Points, in no order, along strands that fork and pass close to each other.
In the rows, zero is written as 128.
Points whose rows are less than 113 apart are linked; no others are. Some points are linked to none.
j_202: [ 75  96  98 130  99 105 113 126 174 147 137 114 155 172 164 116 132 131
 148 176 151 156 121 166 166 129 121 159 122 125  54 119  84 118 102 105
 153  87 143]
j_110: [140 124  77 160 160 166 127  81 165 147 169  95  89 144 140 125 139 121
 108 127 127 151 203 126  76 107  95 107 118 108 143 106 122 187 111 166
 151  96  87]
j_399: [226 142 144 152 126 108 175 116 114  77 137 153 165 135 141  97  67  79
  78  89 104 104 176 118  80 149 116  99 157  99 149  56 126 146  85 166
 120 157 149]
j_709: [152 104 130 122  96 122 152 129 109  87 106 152 160 141 158 136  68  60
 141 161 174 108 119  86 106 120 145 167 164 154 152  81 116 149  95 136
 140 142 178]
j_517: [142 140  65 134 129 129  84 103 187 178 132 123  75 148 102  98 176 135
 120 120 114 141 181 121 141  89 117 131 148 130 134 152  89 123 124 140
 113  79  82]
j_143: [116 151  69 107 128 132  92 120 169 174 135 135  88 144 106 134 209 139
 127 106 110 127 139 118 159 108 143 120 142 114 164 155 100 104 122 157
 110  80  76]
j_593: [123  88 154 109 119 117 124 142  76 105 107 120 163 122 150 122  98 104
 162 152 152 132  86 114 109 134 140 177 139 147 116 146 136 117 138 104
 152 178 163]
j_871: [161 106 155 127 104 132 177 146 104  74 106 155 163 130 166 147  42  93
 117 156 201  85 116  97 136 117 126 178 153 148 145  65  98 184 121 156
 137 130 188]
j_751: [ 48 152 130 106 162  78 119 148 141 128 116 145  97 110  94 117 186 138
 134 100 132 186 102 182 192 141 122 112  91 143  92 154 134  91 164  80
 136  91 131]
j_928: [196 105 193 109 117 173 135 178  96 104  83 150 131  72  87 108  59 160
 130  98 129  86 120  95 121  93 118 107 136 154 112 163 166 174 171  98
 117 132 148]
j_821: [127 131 102 119 136 152 121 111 164 158 174 136 103 163 116 169 190 140
 135 112 141 114 157 113 112 124 138  84 138 109 204 127 152 143  89 190
 122  91  81]
j_183: [ 83 112 183 131 134 111 121 146  98 118 134  87 154 122 139 137 120 146
 161 156 127 166  83 150 133 159 120 145  91 125  86 159 156 112 170  98
 139 160 157]
j_65: [ 40 162 119 125 151  78 120 128 124 114 115 144  97 122  98 102 176 155
 130 123 126 170 116 203 182 157 122  87 101 124 106 141 116  95 143  69
 141  82 144]
j_155: [135  56 118  74 139 162 138 127  72  75  74 139 140 100 169 148  69 161
 153 149 170 146 106  79 189 107 110 157 146 183 123 173 132 180 185 119
 131 180 151]
j_199: [141 158 115 166 141 149 133 110 139 158 173 107 149 161 128 151 126 103
 111 151 111 118 151 121  75 146 136 133 115 102 132  98 133 138  97 147
 120 152 110]
j_52: [ 87 144  88 123 139  91  99 132 177 153 108 151 101 135  97  88 188 140
 139 123 113 157 121 155 188 119 134 120 118 137  91 145 104  84 122  83
 123  80 100]
j_893: [134 151  85 166 158 164 133  92 162 145 174 104 114 153 126 144 138 123
 110 149 126 136 186 135  86 130 119 104 109  90 142 101 129 160 103 162
 136 114  91]
j_298: [120 105 146  98 110 150 122 144  96 126 111  83 138  63 145 138  97 153
 120  98 111 158  70  92 145 123 140 157 123 168 115 193 164  78 178 117
 116 210 126]
j_423: [ 92 141 118 133 127 124 109 150 158 155 160  97 162 133 121 145 122 115
 137 143 119 141 100 138 134 130 142 165 108 133  87 151 103  91 128 104
 138 142 111]
j_518: [169 125 125 154 107 123 138 110 113 117 135 116 163 165 152 112  85  71
 118 151 121 131 145 104  68 152 139 143 133 107 141  66 132 131  82 142
 138 159 157]
j_373: [206 152 183 139 116 108 157 133  84  95 118 161 158 127 114 104  64  83
 113 119 125  76 145 116  80 130 123 121 155 122 145  91 131 140 114 130
 124 158 158]
j_534: [150 169 144 140 133 150 136 125 142 170 187 131 141 149 131 203 142 120
 121 118 126  76 119 105 101 144 143 133 133  98 170 113 151 137 114 176
  92 139  95]
j_68: [ 73 153 125  98 158 112 109 163 150 141 139 118 118  66 105 156 155 131
 123  77 128 181  73 157 212 128 151 142 102 144  92 170 121  77 178 129
 131 114  83]
j_256: [144 131  64 133 147 147 100  83 178 164 145 107  75 151 113  98 156 128
 113 131 117 154 204 132 100  89 100 124 132 129 140 141 103 166 119 151
 133  79  83]
j_526: [118 159 121 121 145 148 127 125 144 155 180 133 122 156 116 186 173 136
 133 124 140  99 140 125 118 137 145 104 132  94 184 122 139 140 102 177
 107 104  85]
j_632: [ 41 156  97 139 131  89 122 103 129 114 103 146  82 137 112  79 189 177
 119 133 103 158 128 202 165 153 120  73 114 116 118 126 112  92 117  61
 133  89 152]
j_795: [ 79 151  73 155 153 130 120  86 136 102 116 105  98 118 136  95 144 180
 120 165 106 152 168 216 140 156 138  60 111  93 152  99 111 134  81 121
 149  96 127]
j_532: [181  94 194 109 111 171 136 170  86 101  60 141 130  78  97 108  87 163
 140 108 117 109 119  87 132 103 131  98 127 164 103 166 186 155 179  97
 111 153 138]
j_957: [ 90 150  78 129 147 124 124 102 147 155 122 136  82 156 105 111 197 151
 123 144 111 150 166 160 142 123 125  93 122 108 139 136 105 111 106 121
 131  77 108]
j_645: [185 124 192 123 111 144 156 154 107  90 111 164 151  92 112 109  25 105
 127 123 155  63 125 106 104 103 114 148 157 157 136 116 134 176 130 114
 129 136 167]
j_653: [180  73 197 128  93 150 140 162  75  60  85 130 155 119 147 111  45 162
 152 140 167  94 118 131 145 108 108 133 140 122 113 105 121 196 168 124
 138 119 175]
j_446: [135  93 157  94 119 133 118 146  85 110 105 103 147  81 135 125  96 127
 148 132 127 134  83  86 117 123 142 163 133 167 121 180 154 101 165 101
 136 201 144]
j_213: [100 167 120 115 144 146 110 136 151 164 162 133 127 139 106 195 176 127
 139 117 129 114 103 123 156 132 157 133 131  97 175 141 125 122 129 166
 112 100  79]
j_810: [196 111 108 146 112 135 161 113 149  99 126 145 157 162 158 126  53  40
 115 120 131 142 158  63  73 128 124 150 162 149 169  51 128 144  69 145
 130 132 173]
j_743: [103 117 130 108 119 143 115 154 131 141 143  86 149  70 138 153 104 140
 112  95 113 159  63 118 152 127 148 178 119 157  88 187 133  68 164 122
 135 191 117]
j_225: [ 57 148  83 146 135 111 116  95 131 106 107 123  89 137 130  76 149 173
 127 163 108 161 151 215 159 154 130  68 122 107 129 111 101 111  84  90
 148  79 142]
j_600: [200 167 180 136 118 118 146 137  88 126 120 163 141 107  99 123  79  85
 114 111 121  59 121 101  81 128 128 139 151 130 152 113 145 134 130 116
 111 165 144]
j_832: [ 87 158  99 101 132 132 107 136 150 168 149 144 114 135 102 170 200 124
 142  92 128 121 103 124 166 120 157 128 137 109 178 152 106  98 122 162
 114  79  75]
j_317: [ 79 142 117 115 139 121 111 155 168 143 143 110 138  75 113 148 148 135
 121  93 130 169  77 148 199 122 147 162 112 140  83 169 102  70 157 119
 136 125  79]
j_561: [ 92 159  95 136 150 129 112 122 157 158 144 129 114 153  98 131 165 134
 133 152 122 149 154 152 144 127 133 113 119 115 133 137 102 120 110 123
 130  86  93]
j_882: [200 139 118 167 127 123 151 105 120 109 139 123 159 148 159 103  92  81
  96 122 105 130 158 111  55 157 131 113 137  88 138  59 140 137  84 159
 132 164 144]
j_906: [ 58 154 119 102 158  86 113 151 135 140 118 146 107  90 102 129 197 135
 137  76 124 174  90 159 202 133 136 126  99 134 110 160 130  80 166 105
 124  88 110]
j_249: [181 109 119 137 109 132 177 124 141  82 108 154 156 155 161 136  49  43
 115 137 166 120 135  66 103 125 131 159 170 158 166  49 108 155  78 146
 131 128 175]
j_712: [102 112  73 140 115 118 111  74 156 169 115 134  45 152 143  97 240 204
 108 118  96 129 172 163 108 101  87  93 125 137 159 149 112 115 119 157
 118 105 126]
j_786: [ 88 145  82 123 129 100 109 119 153 166 104 159  77 151 102 103 235 158
 121 113  99 135 131 158 168 114 126 105 118 122 133 146 110  86 126 105
 108  87 113]
j_901: [ 98  98 188 123 128 123 121 151  97 120 111  81 137 100 146 145 122 159
 159 138 104 176  90 129 139 153 116 139  85 156  80 170 186 109 198 107
 115 170 152]
j_541: [169 174 176 141 126 135 139 133 110 176 168 142 147 127 131 189 131 114
 106 106 111  49 105  95  91 151 139 147 136 106 160 118 156 126 132 152
  93 165 113]
j_619: [ 75 103 115 121 128  94 104 142 185 141 137 132 150 143 137 112 139 133
 158 146 147 162 106 166 194 126 126 151 115 145  55 135  88 103 120  87
 149  98 116]
j_924: [170 105 179 118 103 138 162 155 103  79 117 163 163 115 152 119  30  98
 114 149 188  68 116 107 126 111 119 164 159 144 134  81 109 195 130 142
 130 134 189]
j_3: [197 172 170 143 124 126 150 130  90 148 151 149 146 130 117 151 117  98
 103 109 110  52 125  97  76 147 132 141 140 107 153 108 150 126 126 134
 105 177 127]
j_573: [122 122  76 115 132 137 109  95 150 157 146 129  74 156 124 132 220 157
 121 122 121 128 175 120 108 107 117  86 134 120 190 143 135 134 101 176
 132  87  98]
j_303: [129  70 153  95 116 116 136 137  59  84  89 126 148 115 161 135  90 115
 166 156 177 133  89 102 137 131 137 166 142 151 120 150 129 138 153 104
 157 178 162]
j_692: [ 83 110 105 136 110 115 112 120 155 148 152  97 159 176 149 122 122 122
 144 182 137 155 127 165 131 136 124 152 111 115  83 111  97 119  94 112
 148 105 140]
j_189: [115 103  72 121 109 128  94  86 164 176 133 131  53 156 143 106 239 182
 113 106 103 123 164 131 102  95 106  99 130 135 179 148 125 124 110 172
 119  99 115]
j_554: [190 110 201 117 113 146 142 162  93  99  95 159 141  87  97 100  45 129
 134 112 146  70 123  99 111 100 121 127 143 154 125 140 148 172 154  98
 128 141 159]
j_681: [167 125 107 158 161 156 159  94 168 121 204 105 115 141 154 164 145 139
 106 108 143 103 184 122  66 149 108  82 120  74 152  75 167 181 108 195
 125 128  92]
j_976: [163  92 197 125 112 160 128 164  68 110  57 110 126  89 115 118 121 168
 142 105  93 126 119  99 124 126 130  99 104 154  92 172 205 136 196 103
  95 163 141]
j_971: [ 89 137 129 126 128 138 111 155 152 155 149  91 154  88 123 158 117 127
 120 110 121 144  64 126 149 126 153 182 118 143  90 170 108  81 150 123
 130 164 105]
j_53: [102 139  72 138 135 120 125  79 144 147 111 136  63 150 117  92 204 173
 118 142 103 141 182 168 121 119 110  75 123 115 151 133 108 113 106 130
 135  94 114]
j_378: [150 109 126 138 101 121 139 121 105 105 116 130 168 162 158 122  82  65
 133 158 139 124 128  96  84 137 144 158 151 129 140  82 119 128  84 133
 137 150 168]
j_402: [ 96 167 112 138 148 132 112 137 151 166 162 110 139 148 105 151 145 120
 132 155 124 133 129 142 136 134 145 140 110 116 116 140 106 108 121 125
 128 109  98]
j_926: [ 78 128 108 119 137  88 104 136 184 141 120 142 124 131 113  97 161 131
 148 136 130 162 112 166 198 118 137 130 119 140  62 143  96  95 118  73
 138  88 102]
j_648: [183 152 114 170 152 147 156 100 146 137 191 119 139 153 151 160 129 111
  98 120 112 101 176 109  60 154 115 107 126  80 142  77 155 156 101 175
 118 159 113]
j_177: [220 158 177 143 116 107 169 133  93  86 131 168 161 121 105  96  46  90
  92  97 111  63 165 132  92 131 105 108 161 115 144  82 119 153 114 149
 127 141 150]
j_785: [131 101 205 135 115 136 128 153  74 116  86  90 126  97 128 135 133 165
 152 125  89 156 101 117 128 139 121 115  85 147  90 167 204 119 211 108
  96 172 147]
j_808: [ 82 120 160 140 121 105 117 142  93 121 143  96 158 145 151 120 116 130
 152 176 135 151  91 160 118 166 129 148 103 110  90 127 137 121 138 104
 145 151 158]
j_590: [136  56 150  91 128 145 141 137  59  74  74 143 147 105 162 141  76 141
 170 158 178 135 106  91 160 117 124 153 147 163 117 159 130 167 173 115
 146 167 158]

Follow the links from the first point to the second, and from the first to the third. Name the last point that the two ways share.
j_143; j_712; j_3: j_526
j_593; j_751; j_957: j_971
j_399; j_810; j_645: j_709
j_810; j_882; j_924: j_709

A fork is a point with three links, a tip a point with one. Leave the first point through the second and follow the links. Name the first fork or tip that comes.
j_832; j_143: j_681
j_821; j_573: j_957
j_976; j_785: j_808
j_399; j_882: j_709
j_561; j_402: j_971
j_446; j_593: j_155

A fork is a point with three links. Follow the links from the first point to the second and name the forks in between, in order.
j_402; j_526: j_957
j_378; j_554: j_709
j_446; j_906: j_971
j_3; j_189: j_526
j_906; j_53: j_971 > j_957
j_53; j_68: j_957 > j_971

Name the points in between on the shortest way along the links from the first point to the second, in order.
j_561; j_692: j_957 > j_786 > j_52 > j_926 > j_619 > j_202
j_143; j_893: j_517 > j_256 > j_110
j_573; j_971: j_189 > j_712 > j_53 > j_957 > j_561 > j_402 > j_423
j_189; j_213: j_573 > j_821 > j_526
j_68; j_590: j_317 > j_971 > j_743 > j_298 > j_446 > j_593 > j_303
j_600; j_399: j_373 > j_177
